A landscape with many valleys, sampled at points; each row gives a point and its height.
A ball rolls from a point to the lowest of its 2 nearest points, and stops where none of them is lower. Distance is the straight distance between rows; heights are no part of it.
<760> h=581: [ 60 147 137 115 151  44 113 130 126 114 189  79 116 103 106 134 112 133
  99 104 109 124 160  85 106 151 119 144 139 140 130 124 129 151 126 121
 164 182]
<1190> h=383: [ 34 150 145  89 182 139 116 113 126 121 140  81 142 143 150 164 124 143
 119  87 140 128 128 102 178  87 109 143 156 145  77 127  83 114  82 151
 164  98]
<1284> h=259: [144  90 150 155 124 162 146 178 146 123 122 131 108 141 121 101 125 121
 119 180 129  66 129 194  88 178 114 152 151 141 163 125 132  85 201 123
 148 130]
<412> h=500: [190 140 131 118 122 111 131  78 137 183  91 129  86 138 150  68 113 134
 106 133 173 156 195 157 157 127 165  97 127 121 168 110 138 158 112 162
  50 135]
<1483> h=556: [112 119 155  99 162  66 121  99 131 151 159 124  92 119 180 125 142 100
  80 100 132 128 148  93 131 160 175 119  61 136 168 129 122 159 136 132
 116 211]
<249> h=687: [100 116 179 100 170 119 173  96 125 110 182  97 166 120  77  97 115 128
 165 163 125 142 146  58 179 166 107 106 178 164 174 182  91 162  93 108
 118 119]
<473> h=501: [148  78 159 145 163 115 167 148 128 139  71 111 167 148 139  50  79  85
 165 168 151  69 115 175 161 142 126  81 123 115 147 117 110 107 215 131
 119 119]
<492> h=400: [181 107 121 175  96 158 105 145 115 141  93 151 100 117 153 108 156 158
  87 135 133  87  99 199  61 117 144 142  80 143 162 107 137  81 169 142
 121 126]
<142> h=291: [111 164 119  83 103  79 122 127 133 121 186 146 138 114  91 176 136 114
 134 116 104 194 157  39 147 144 135 122 117 121 125 179 129 169  82  87
 135 193]
<164> h=549: [160 126 105 129 116  85 129 137 138 154 107 125 114 111  67  89  92 109
 128 140 157 160 175 136 129 164 135  89 141 121 123  98 148 134 155 116
 114 146]
<1563> h=613: [195 104 158 107 145 124 125 180 128 163 124 102 146 165 115  94 115 127
 164 158 140 148  92 119 117 122 129 115 151 159 150 193 120 120 145 123
 101  86]
<1249> h=677: [ 55 133 137  97 175 132 151 140 163 106 158  89 144 164 126 172 120 107
 154 122 131 137 142 111 197 150 139 143 202 125 100 163  86 106 117  97
 168 114]
<1356> h=456: [138 145 103 141 110 139 127  80 119 135  89 152 118 126 156 116 124 133
 136 109 137 133 123 151 160  99 144 103  88  92 121 106 139 141 110 158
  85 121]
<754> h=746: [147 119 136 131  99 142 137 108 101 108 159 166 161  97 114 157 179 137
 117 116 101 152  66  56  93 130 118 123  71 159 138 157 164 128  95 127
 123 158]
<102> h=596: [199 155 149  88 101 130 119 139 123 155 143 145 128 154 140 134 143 132
 146 132 141 193 116  77 133 109 121 127 126 129 168 195 115 150 101 118
  80 126]
<421> h=423: [117 120 139 162 190 117  83  70 133 148 104  80  71 104 151  96 153 135
  57 112 190 105 167 173 109 145 198 137  87 166 155  65 119 130  94 159
 115 140]
<1541> h=379: [192 109  98 156  99 147  89 181 131 152 103 135 122 146 119 120 143 162
  96 131 118 115  96 182  39 110 125 154 122 143 125 118 146  68 173 138
 137 109]
<778> h=524: [167 104 134 122 149 117 150 151 148 158  88  97 146 157 123  78  76 106
 154 175 161 113 142 180 153 152 149 108 165 112 132 134 109  83 187 132
 118 114]
<603> h=580: [113  97 168 174 172 154 165  53  82  96 101 126 140 121 212  83 138 140
 107 145 127  36 134 173 128 134 132 104  74 125 201  93 104 140 136 147
 106 134]
<1341> h=342: [162 135 112 140  71 161 115 154 152 119 121 162  86 120 145 166 163 135
 100 136 111 124 128 160  94 143 156 177 108 112 171 130 143 104 141 140
 120 138]
<732> h=750: [187  77 136 188 102 174 150 122 136 105 101 190 172  91 109 113 163 119
 151 170 116 107  88 131  99 158 122 116  97 147 132 138 170 109 131  94
 119 138]
<589> h=695: [ 55 129  99 112 154  89 135 105 144 119 147 124 121 119 160 149  79  68
 134  81 120 105 163 123 174 145 164 122 106 102  72 109 139 142 151 110
 178 180]
<367> h=290: [ 94 173 110  98 106  93 114 112  82 135 161 144 120 115 100 120  91 171
 134  96 121 173 157  70 137  92  54 119 174 100 118 101 119 201  80 159
 119 134]
<955> h=356: [ 82 137 116 108 156 171 120 162 161 118 103  97 131 168 178 167 131 134
 131 107 126  92 105 166 158 101 149 156 152 109  95 138  98  80 145 134
 177  95]
<1134> h=632: [118 129 113 137 124 135 100 129 109 145 117 105 122 135 110 112 101 167
 123 106 148 145 124 150 126  92 111 115 147 132  86 101 136 130 112 163
 132  93]
<329> h=611: [143 136 107 136  95 137 119 125  96 116 158 153 106  87  66 154 144 159
 135 144 117 175 120  90  84 134  77 135 149 134 135  86 149 166  89 124
 118 125]
<275> h=621: [ 78 151  95 145 106 146 124 114 128 107 148 142 130 100  58 173  99 150
 163 127 107 191 146 118 138 130  83 144 188 108  80  74 146 154 100 109
 167 119]
<143> h=426: [176  95 149 117 131 165 159 166 118 132  90 156 173 169 175 121 130  99
 177 150 124  84  49 131 134 101 113 132 114 123 120 192 115  95 184 112
 117 114]
<740> h=635: [ 58 114 108 154 140 126 136 144 131 106 137 104 128 108  89 143 110 120
 117 105 120  91 125 161 117 159 122 139 135 130  60  87 151 106 150 119
 203 121]
<432> h=627: [137 128 112 148 136 115 120 127 122 172 107  84 148 138  68  86  75 149
 156 142 167 169 144 152 122  97 106  92 170 142  68 107 128 140 119 130
 136  74]
<237> h=591: [164 142 138 100  98 134 147 120 136 133 128 158 108 135 138 122 142 128
 141 156 131 155 150  99 153 135 125 127 141 110 187 159 121 145 101 124
  74 129]
<848> h=614: [151 135 167 121 118 155 161  92 115 102 126 158 110 140 209  97 144 146
 109 152 109  66 134 144 120 136 133 131 102 115 234 144 102 152 143 168
  62 138]
<1519> h=607: [202  97 183  98 135 120 128 139 104 159 114  99 161 167 139  83 132 150
 148 169 149 147  98 106 127 104 111 110 125 146 182 181 122 135 138 141
  56  94]
<1054> h=457: [131 125 110 116  86 166 175 103 106 108 114 191 153 140 183 161 156 140
 170 107  96 125  68 121 160  85  94 113  96  86 117 159 125 132 133 151
  94 127]
<1334> h=649: [ 83 128 122 133 134  90 103 109  73 140 137 121 143 107 129 136 119 149
 101  54 108 140  94 103  92  84 110 116  61 139  62  90 147 153 132 165
 184 153]
<1264> h=298: [143 146  84  99  93 119 145 135 156 139 117 180 119 147 137 153 137  98
 165 111 128 180 140 101 183 136 151 113 111  97 108 160 130 147 119 109
 110 131]
<1559> h=399: [104 125 115 141 139 219 132 102 140 118  99 127 148 128 116 174 153 171
 140 136 152 159  82 114 159  49 105 142 175 115  84 118 110  95  70 139
 131  51]
<505> h=660: [ 97 125 113 130 127 130 160 166 112 109 184 133 165 103  64 147  83 127
 169 154  91 117 130 107 122 159  47 146 209 124  98 134 125 140 159 100
 185 128]
<735> h=299: [149 103 147 140 106 157 132 167 172 108 105 156 121 130 151 143 151 107
 110 150 101  40  96 169 100 164 146 161 126 144 160 146 125  85 194 123
 143 155]
<803> h=735: [172 108 158 130 162 159 152 134 120 112 133 138 173 131 138 112 177 133
 143 149 132 123  51  84 134 111 134 117 115 180 153 195 136 101 106 107
 126 104]
<688> h=414: [117 118 114 164 113 149 149 117  96 123 110 148 102 115 156  74 101 156
 107 148 116  59 151 209  93 142  99 131 130  96 156  67 130 118 168 173
 127 111]
<809> h=432: [122 114 102 187 110 209 128  94 138  84  80 150 115 137 174 139 161 155
 117 138 141  73 105 196 127 104 162 164 128 107 136 103 112  73 116 134
 128  74]
<1340> h=511: [104  90 158 157 175 115 143 103 123 128 106  82 138 128 156  98 134 119
 113 140 136  67 125 169 121 142 152 104 102 148 134 118 119 108 153 143
 141 121]
<1492> h=435: [153 114 107 171  93 138 135 142 102 127 104 160  93 122 159 101 108 141
  96 148 112  62 120 220  65 136 114 143  84  99 157  92 133 107 198 164
 123 133]
<1405> h=307: [ 91 168 130  78 119 147 150 109 111 120 146 146 115 145 195 139  99 151
 155 123  97 126 179 118 203 122  59 133 189  67 153 132  71 178 127 156
 108 108]
<1037> h=600: [122 164 134 124  76 123 112 127  78 124 152 143 102 107 144 144 144 183
 107  99  91 159 109  94  63  98  55 158 117 129 160  98 133 166 111 183
 120 124]
<1308> h=540: [ 94 100 164 138 170 121 149  85 111 125 101 103 131 133 200  87 129 108
 104 143 128  41 140 177 116 147 136 123  87 129 173 107  98 132 181 159
 118 139]
<1140> h=368: [ 77 151  89 115 161 142 117 121 146 107  85 101 123 154 202 171 143 119
 121  71 140  99 113 157 184  84 172 150 112 102  73 117 103  97 131 156
 146 111]
<1537> h=451: [ 90 136  91 185 112 181 108  84 127  99  83 150  99 113 149 143 154 149
 120  96 118 114 115 178 132 104 160 153 106 100  92  73 132  83 100 143
 142  86]
<1121> h=574: [142 118 141 109 120 103 160 110 134 111 150 149 127  98  67 113 129 100
 143 169 117 140 172 104 128 207 115 129 153 123 173 136 149 156 128  96
 117 161]
<647> h=282: [158 150 108 100  99 159 152 115 132 142 110 146  97 153 168 101  89 142
 162 151 137 130 169 168 164 117  89 122 184  56 163 140 100 152 146 174
  62  93]
<995> h=416: [146 123 105 181  95 222 124 121 126  85  75 160 132 141 163 154 184 180
 122 140 143 107  67 162 109  70 127 175 129  96 122 120 108  60  98 131
 119  58]
<1432> h=689: [ 70 106 173 133 172 129 166 107 134 111 169  81 145 119 110 112 121 121
 131 162 122  94 146 131 132 157 126 133 162 160 158 141 116 135 108 115
 137 113]
<178> h=330: [136 129  94 124 139 142 144 110 173 130  76 130 122 153 165 130 123  76
 141 119 164 136 141 166 199 114 200 111 128 110  82 141 120 114 112 115
 121 109]
<598> h=407: [175 104 129 121  88 162 139 174 158 129 105 187 168 154 154 146 142  87
 161 143 100  95  82 126 127 133 139 131 113 129 115 191 141  93 188 105
 125 147]
<1376> h=467: [127 128 111 173 146 146  96 110 156 117 140 107  92  91  97 125 172 139
  72 129 151 129 150 141  92 154 189 139 116 174 129  94 160 104  79 120
 135 114]
<834> h=483: [176 143 127 116  91 108 108 136 117 139 127 156  98 131 174 136 150 139
 101  83 128 163  96 109  93  91 132 129  56 114 159 155 137 152 138 164
  91 152]
<1084> h=464: [ 94 143  92 169  94 159  95 112  99 104  90 149 100 106 161 162 162 169
 105  74 100 139  92 157  97  76 145 159  80 106  90  57 153 103  94 163
 150 110]
<21> h=478: [159 133 121 136 113 130 135  57 107 151  83 144 114 127 171  73 143 155
 126 113 155 142 166 158 151 101 154  77  71 106 148 101 143 167  95 173
  52 124]
<1303> h=682: [ 58 143 156 108 153  98 125 150 111 119 190  78 167 128  56 157 100 124
 157 151 116 144 137  66 147 145  83 150 201 150 108 170  98 143  95  81
 176 133]
<1569> h=292: [104 149  96 142 123  75 107 150 133 137 168 105 122 123  60 130  79 112
 150  99 139 202 167 104 140 124 105 127 178 108  62  96 134 162  96  97
 161 157]
<69> h=684: [ 52 130 163 108 162 129 162 118 120 104 204  91 157 123  78 131 122 123
 151 169 103 125 141  72 138 164  94 137 184 151 159 170 115 143 103  82
 155 121]
<840> h=279: [135 164 121 124 111 121 139 125 104 145 140 143 127 129 106 118  82 159
 157 130 124 167 151 124 128 113  45 120 170  91 133 112 112 170 108 142
 101 106]
<676> h=371: [146 134 125 116 145 114  88 134 143 153 124  96  90 139 162 125 160 128
  79 108 162 122 134 149  89 118 177 135 100 156 155 116 120 109 120 144
 127 130]
<1310> h=449: [127 135 117 167 150 139 100  70 149 139  95 110  86  97 126 113 155 145
  74 131 177 128 168 176 129 139 193 131 109 158 122  65 139 118  66 136
 113 111]
<1154> h=480: [143 158 105 124  79 117  82 137 115 136 134 141  89 123 145 174 177 147
  93  80 109 173  98 111  86 105 136 151  60 118 141 116 161 127 110 155
 124 155]
<1098> h=740: [174 105 140 128 126 176 136 145 127 107 146 170 167 124 124 161 183 137
 142 133 107 122  35  78  90 104 130 145 102 156 132 174 161  93 103 103
 137 127]
<1042> h=334: [175 107 152 129 154  96  85 169 165 149 144 112 148 124  98 146 165  92
  94 150 136 121 127 111  78 165 184 139 123 181 127 154 165  88 134 101
 165 162]
<861> h=659: [ 92 131 105 153 140  95  94  91  92 117 142 128 119  93 118 144 138 133
  89  47 125 138 114 106  97 113 154 113  42 152  72  72 165 140 114 138
 172 171]
<946> h=395: [116 120 134 141 180  89  87  99 125 158 107  85  92 132 147  98 118 132
  70  96 169 110 149 160 107 118 158 126  82 146 118  64 132 135 130 158
 136 130]
<476> h=671: [101 131 147  75 137 125 150 158 136 137 155  98 141 168 155 150 101 124
 147 139 101 108 131 112 159 139  94 129 184 117 140 191  73 130 160 114
 140 127]
<862> h=595: [131 144 142 108 119 107 101 116  83 141 147 115 117 123 147 116 149 190
 101 109 110 128 122 115  79  96  83 138 110 154 163 117 120 159 106 182
 117 110]
<685> h=618: [169  98 174 108 176 117 126 156 138 155 133  72 170 158  84  97 104 116
 148 181 157 148 124 114 134 120 137  98 164 159 131 167 113 122 122 103
 111  82]
<1536> h=353: [ 54 145 124 133 119 104 147 137 102 109 169 112  76  82 145 118  98 147
  92 126  99  81 169 159  86 153  88 156 150 106 162  73 128 146 162 159
 155 137]
<1153> h=717: [187  92 147 166 141 157 129 106 145 114  80 156 151 124 110  99 175 121
 127 177 161 131 110 128 144 146 169 107 105 165 153 146 145 112  89  93
  85  99]
<540> h=343: [120 115 131 110 128 144 135 163 155 137 112 119 121 169 188 148 119 102
 139 116 109  91 118 181 137 125 138 140 124 109 133 156 106 101 190 140
 146 118]
<353> h=378: [ 47 161 128 105 154 133 105 116 128 125 102  95 121 159 192 179 119 149
 115  70 130 130 124 132 181  71 128 145 142 110  56 112  98 123  93 163
 171 108]
<128> h=287: [170 133  87 162  66 154 143 109  96 121 107 194 105  95 143 121 131 153
 142 137 108 145 112 159  98  98 104 134  87  88 139  86 151 151 145 163
  94 120]
<1436> h=617: [104 161  87 154  92 161 127 113 117  96 147 168 100  81  72 175 136 138
 155 143 124 183 145 109 147 125  97 165 155 115 132  74 161 163  84  97
 124 116]
<753> h=386: [181 115 111 124 100 138 127 162 173 145  74 176 155 151 147 156 126  66
 138 127 130 120  97 153 138 137 178 122  97 112  97 152 141  98 182 113
 110 152]
<264> h=406: [134 137 134 145 118 218 122 110 117 105 110 133 128 155 154 148 158 199
 129 145 152 132  78 125 123  75 100 159 170 127 127 138 119  93  86 142
 112  46]
<558> h=601: [185 161 162 103 132 110 100 135 104 162 132  92 135 163 128  93 140 158
 137 128 146 180 105  91 107  84  93 108 119 151 169 159 116 143 110 150
  95 104]
<704> h=754: [168 110 152 151 138 121 123  95  76 114 145 130 176  94 109 118 182 153
 111 107 110 140  52  78  74 113 124  96  44 172 136 137 169 122  95 124
 126 153]
<323> h=296: [122 159 109  85 114 161 159 111 143 137 122 138 122 168 190 134  95 138
 171 120 134 143 159 144 194  97 104 111 186  80 136 153  84 156 131 160
  94  96]
<1200> h=358: [161 128  93 132 121 149 130 147 180 129  51 161 136 157 173 153 156  58
 151 113 151 111 115 159 190 114 206 115  96 114  79 163 124  90 142 109
 127 138]
<533> h=619: [142  86 172 165 141 141 156  91  87 127  98 129 158 127 195  88 147 141
 137 136 128  62  77 149 118 110 116  97  65 142 177 134 116 132 140 146
  88 124]
<1206> h=427: [153 115  95 142 105 136 156 106 120 117 103 164 136 112 138  96 116 112
 158 126 138 131 130 133 142 143 136  90 103 109 122 120 143 151 152 126
 106 134]
<362> h=301: [131 157 157 104 119  68 114 157 101 136 195 116 150 116  69 143 135 135
 146 137 105 186 140  51 107 139 104 123 142 141 149 170 123 163 113  95
 139 165]
<1176> h=473: [122 161  96 141  87 129  64 128 112 124 113 152  80 132 161 178 175 164
  78  69 116 152 119 138 100  75 158 173  73 110 105  88 156 118  96 163
 126 127]
<906> h=281: [ 92 148 100 155 120  76  96 158 154 118 164 119 122  89  41 148  97 115
 126 113 137 165 180 105 127 169 133 128 164 128  75  85 145 150 114  81
 169 167]
<112> h=668: [114 116 166  98 128 139 173 166 117 125 165 133 159 143 109 132 118 113
 167 160  86 107 105 100 126 153  77 141 159 135 161 188 102 125 168 103
 135 125]
<1416> h=323: [133 114 117 134 108 148 128 186 181 128 110 162 127 152 139 156 122  91
 125 123 102  78 116 181 115 174 154 154 141 127 117 153 122  80 201 120
 166 137]
<14> h=265: [174 141 109 112 110 115 141 147 109 163 120 131 118 153 133  82  68 147
 160 154 135 146 160 158 137 109  74 113 178  97 144 128 102 152 143 141
  84 102]
<1430> h=381: [208 109 102 145  91 121 167 129 113 135  86 190 142 113 114 103 109 101
 183 152 133 143 112 159 128 151 111  85  93  96 133 124 163 136 169 129
  90 148]
<915> h=624: [ 83 142  97 143 110 147 107 160 148 108 144 113 109 119  60 171 114 141
 130 124 116 159 134 132 113 117 103 156 186 123  88  95 142 121 104 111
 180 121]
<548> h=317: [ 72 173 120  76 131 128 129  87 122 123 156 144  86 145 208 138  98 150
 124  93 104 102 202 133 190 120 108 147 179  82 167 113  91 170 115 165
 100 140]
<948> h=471: [163 128 121 108  87 146 133 131 117 108 126 155 129 141 179 157 159 146
 126 104 103 143  76  92 124  90 123 130  81 119 149 173 130 126 130 150
 101 148]
<110> h=337: [ 71 167 126 115 118  77  96 160 118 145 159 104  78 130 147 125  81 163
  77 104 120  93 194 140  87 121  75 163 170  96 138  78 108 157 164 171
 140 137]
<151> h=681: [ 68 137  89 142 145 127 107 115 158 105 129 139 109 118 108 177 128 110
 124  76 120 152 157 130 190 124 199 121 107 113  27  84 166 124 101 111
 189 142]
<43> h=622: [166 123 132 110 157  90  98 151 136 168 110  72 139 153  62 108 104 122
 142 140 178 183 147 125 136 112 131 100 162 152 105 138 118 132 125 111
 127  92]
<1177> h=469: [148  84 166 124 183 101 152 126  98 158  89  89 181 160 157  72  79  87
 164 144 146  84  92 142 160  97 130  65 100 122 111 157 108 128 182 147
 108 112]
<1149> h=319: [165 123 104 153  65 193 137 117 130 113  99 199 105 103 151 137 164 150
 128 131  97 127 104 156  98 119 123 156 107  90 151 121 143 119 125 139
  94 130]
<560> h=634: [160 108 148 128 129 138 151  97  91 118  96 152 131 138 218 100 138 126
 128 133 118  65 108 152 120 103 119 113  64 102 199 147 102 137 171 182
  69 136]
<939> h=382: [103 118 109 164 102 124 161 127 108  99 143 131  97  87 110  87  83 149
 113 165  95  64 159 183  89 173  79 151 157  93 159  65 139 146 178 155
 145 110]
<1067> h=598: [128 136 152  99 114 147 150 106 133 107 157 138 103 132 158 119 133 132
 120 155 120 100 158 124 140 147 117 140 131 121 206 159 111 148 128 145
  87 134]
<1181> h=367: [172 123 131 123 110 130  90 179 142 144 133 124 119 151 112 134 138 143
  97 135 120 114 103 136  56 130 118 158 140 144 152 147 133  91 166 122
 144 120]
<37> h=645: [ 42 103 132 144 155 107 169 113 117  84 158 102 132 103  96 124  97 117
 124 130  99  79 152 146 130 175 112 130 139 140  94 107 139 132 145 126
 191 137]
<990> h=537: [149 132 141 106 157  74 121  92 118 160 120 114  95 147 169  88 117 107
 101 100 160 122 160 124 129 139 162 104  63 125 169 107 124 154 151 150
 102 184]
<1439> h=297: [139 146 109 142 132  87  79 171 182 143 147 113 118 104  43 154 134  95
 108 129 132 158 154 119  98 168 179 123 146 164  80 104 163 116 119  90
 176 159]
<1312> h=696: [107 111 156 141 185 124 137  92 151 126 145  75 116 123 105  90 135 105
 111 148 161 123 157 133 148 155 172 115 125 171 157 110 119 126  86 120
 125 122]
<155> h=639: [109 126 110 140 128 109 126  96  82 140 112 113 140 112 132 100 100 154
 134  77 123 137 104 145 120  75  95  99  80 119  89  90 145 147 137 168
 145 127]
<963> h=561: [144 118 114 127 121  88 143 122 138 127 148 135 117  84  65  97 105 103
 139 161 132 167 190 111 132 185 148  99 126 123 136 109 148 174 120 108
 104 161]
<790> h=733: [208  90 121 191 107 177 125 118 157 113  69 188 153  96 112  97 183 110
 145 159 146 126  92 150 108 139 177 109  82 147 117 141 172  84 104  81
 115 127]
<695> h=394: [152  84 146 130 124 119 140 155 165 130 121 156 172 121 111 143 153  63
 136 132  98  98  96 111 120 176 168 101  99 164  89 158 164  81 156  90
 160 177]
<527> h=572: [ 81 130 142 102 136  60 118 116 115 124 188 108 100  89 129 135 128 107
  78 102 113 107 161  91  97 180 137 148  83 144 160 118 128 157 145 129
 146 210]
<1227> h=312: [153 128 130 133 115  92  90 180 186 151 139 148 135  95  65 156 162  82
  88 137 137 130 152 104  89 187 208 141 121 170  99 117 187 100 122  70
 166 181]
<496> h=606: [130 162 122 142  69 107 107 127  82 105 186 145 104  76  89 143 139 180
  95 130 106 156 134  82  64 129  71 154 122 129 168  86 169 173  98 153
 125 133]
<738> h=680: [ 87 153 123 101 143  87  92 171 131 145 170  70 159 149  79 172  99 118
 148 121 124 157 130  97 154 107 105 141 197 141  74 154  95 137 111  87
 184 123]
<1152> h=327: [ 90 176 131  74 129  77  96 121 128 149 148 114  78 150 196 128  75 153
 104  95 131 109 211 140 144 129 101 155 152  94 142  99  78 169 139 173
 120 153]
<872> h=727: [176 102 164 158 167 186 131 114 143  99 113 148 150 128 131 115 204 135
 126 165 154 112  74 104 113 125 163 138 126 183 161 183 150  85  82  72
 104  98]
<1484> h=221: [136  79 168 120 146 135 155 199 138 134 135 100 148 155 125 110  92  89
 133 175 116  76 118 162 119 170 110 126 159 130 136 157 114 100 217 104
 143 116]
<1117> h=308: [112 174 146 125 113  39  81 154 109 126 207  91 135 116  57 150 137 140
 116 121 124 183 147  43  88 118  82 141 159 151 129 148 114 167  72 105
 144 180]
<950> h=586: [100 142 154 104 141  84 107 132 117 135 167  74 141 136 114 129 119 149
 113 119 142 138 141  97 107 120 108 128 141 152 120 133 105 146 114 128
 150 133]
<545> h=446: [161  98 152 136 153 143 152 152 104 136  87 101 182 169 183  96 114 106
 154 142 139  71  66 150 155  85 130 108 106 133 108 154 108 109 176 133
 124  81]
<1116> h=703: [134 128 140 114 185 120 136  95 171 141 124  90 121 130 107 114 129 109
 123 157 171 152 176 116 179 154 182 109 154 160 163 143 125 137  77 100
  80 119]
<541> h=654: [ 79 127 121 130 118 122 168 135 124 105 155 131 137  95  80 127 104 114
 142 128  87 106 152 123 117 177  80 138 148 113 126 120 137 142 150 110
 163 142]
<910> h=628: [103 125  90 135 121 133 107 152 146 111 139 131 129 114  95 166 131 123
 132 102 110 144 133 127 106 139 132 135 132 116  80 101 153 114 137 105
 190 139]
<194> h=536: [165 111 130 122 142  81 135 171 142 171 107 122 140 143  73  66  63  99
 163 167 155 145 158 169 132 158 123  89 149 111 124 113 136 119 209 123
 105 128]
<887> h=300: [ 89 172 101 117 104  61  93 133 100 136 174 120 121 116  89 133  74 150
 136  88 139 196 162  83 134 100  75 119 155 110  83  88 110 185 100 111
 146 148]
<1440> h=590: [ 99 137 164 112 138  99  94  97  94 136 147  90 126 131 130  90 128 159
 103 102 132 148 139  95 106  95 112 117 117 148 136 108 118 165  88 170
 123 125]
<396> h=674: [106 125 167  93 173 143 159 159 162 126 153  89 153 176 134 148 128  93
 164 151 121 118 119 111 174 150 127 136 184 153 135 212  85 103 127  90
 150 109]
<705> h=672: [ 51 117  97 167 143 116 113  90 117 107 129 133 135  82 110 153 150 110
 103  62 104 140 131 108 145 116 182 126  73 145  33  72 170 136  88 111
 186 152]
<919> h=442: [149 108 122 133 105 188 170 145 102  99 112 160 178 154 165 145 146 140
 167 143 108 106  43 123 130  94  98 133 115 118 110 166 126 101 149 126
 134 102]
<1020> h=276: [132 159 104 100 107 100 150 119 143 124 142 173 129 114 117 160 131 106
 160  97  98 192 134  56 178 148 150 107  98 109  96 167 139 152  93  87
 116 187]
<515> h=679: [ 84 145 118  91 147 124 125 166 149 122 152  98 156 154 108 199 114 105
 142  96 113 148 122 114 181 126 138 128 177 118  68 155  97 111 115 100
 178 140]
<677> h=688: [ 60 136 107 122 163  96 130 110 164 114 138 121 122 122 120 153 115  75
 123  85 131 137 177 123 200 156 210 119 120 127  57 105 137 134 109  81
 182 167]
<1419> h=361: [183  90 169 124 159 114  92 181 178 147 107 137 182 125 101 123 167  59
 118 134 137  98  95 109  88 157 188 117  96 188 105 167 170  73 162  84
 165 166]
<1052> h=663: [118 120 151 116 130 130 169 170 119 115 181 136 170 121  51 131 103 127
 184 179  88 155 107  78 104 164  54 147 205 141 142 163 122 143 150  71
 144 121]
<1162> h=388: [ 74 142 148  98 167 162 117 122 124 135 128  76 152 162 125 155 112 164
 137 127 147 134 109 124 168  84  87 146 205 151  78 129  92 104  90 144
 167  54]
<1302> h=583: [158 147 146 113 100 140 155 131 149 121 164 155  96 107  81 128 146 117
 128 173 137 166 171  96 126 184 117 135 153 138 185 151 137 149 102 113
  71 136]
<1105> h=486: [105  99 127 167 160 160 131 115 145 111 121  98 117 113 124 122 167 130
  86 137 136  82 123 163 100 145 169 138 111 173 149 113 138  81 123 121
 138 123]
<563> h=329: [196 128  69 148  51 150 166 128  99 145  89 204 104  94 107 110 103 126
 164 156 123 166 130 157 134 122  96 117 122  66 136  87 156 151 165 137
  74 132]
<1428> h=393: [ 90 140 120 105 171 187 123 120 126 134 126  90 165 145 100 178 134 140
 141 136 151 169  85  92 181  65 108 116 193 147  52 136 116 100  63 119
 156  63]
<345> h=709: [156 113 136 142 150 156 150  96 154 131 109 135 131 136 105 126 162 107
 144 163 154 149 139 123 171 159 179 112 134 153 140 161 134 121  87 101
  98 109]
<1072> h=355: [181 139 119 120 112 131 100 177 161 146 117 139  91 153 140 146 158 131
  89 135 139 129 125 141 107 143 154 154 113 139 170 149 131  99 147 129
 106 138]
<1168> h=516: [151 136 147  87 155  64 108  89 129 183 121 108 112 124 144  66  97 116
 107 115 170 167 200 113 139 141 148  86 106 109 165 117 132 183 120 151
  71 157]
<1547> h=313: [153 152 102 102 119 147 117 127 169 139  96 131 119 167 167 151 135 108
 140 120 152 172 135 132 187 102 167 126 139 111 114 163 107 119 110 127
 100 108]

For each start below, name the point where the ball stops.
<1154> => <1484>
<1428> => <1484>
<688> => <14>
<704> => <128>
<496> => <128>
<732> => <128>
<790> => <128>

Call two points neighbours if one is among the 2 nearest of the other. Go from one point of each pair to the other, from neighbour to neighbour, staying as low as possible. Name the highest point that can't be avoided.
<906> / <128> => <1492>
<906> / <14> => <887>
<143> / <1484> => <834>
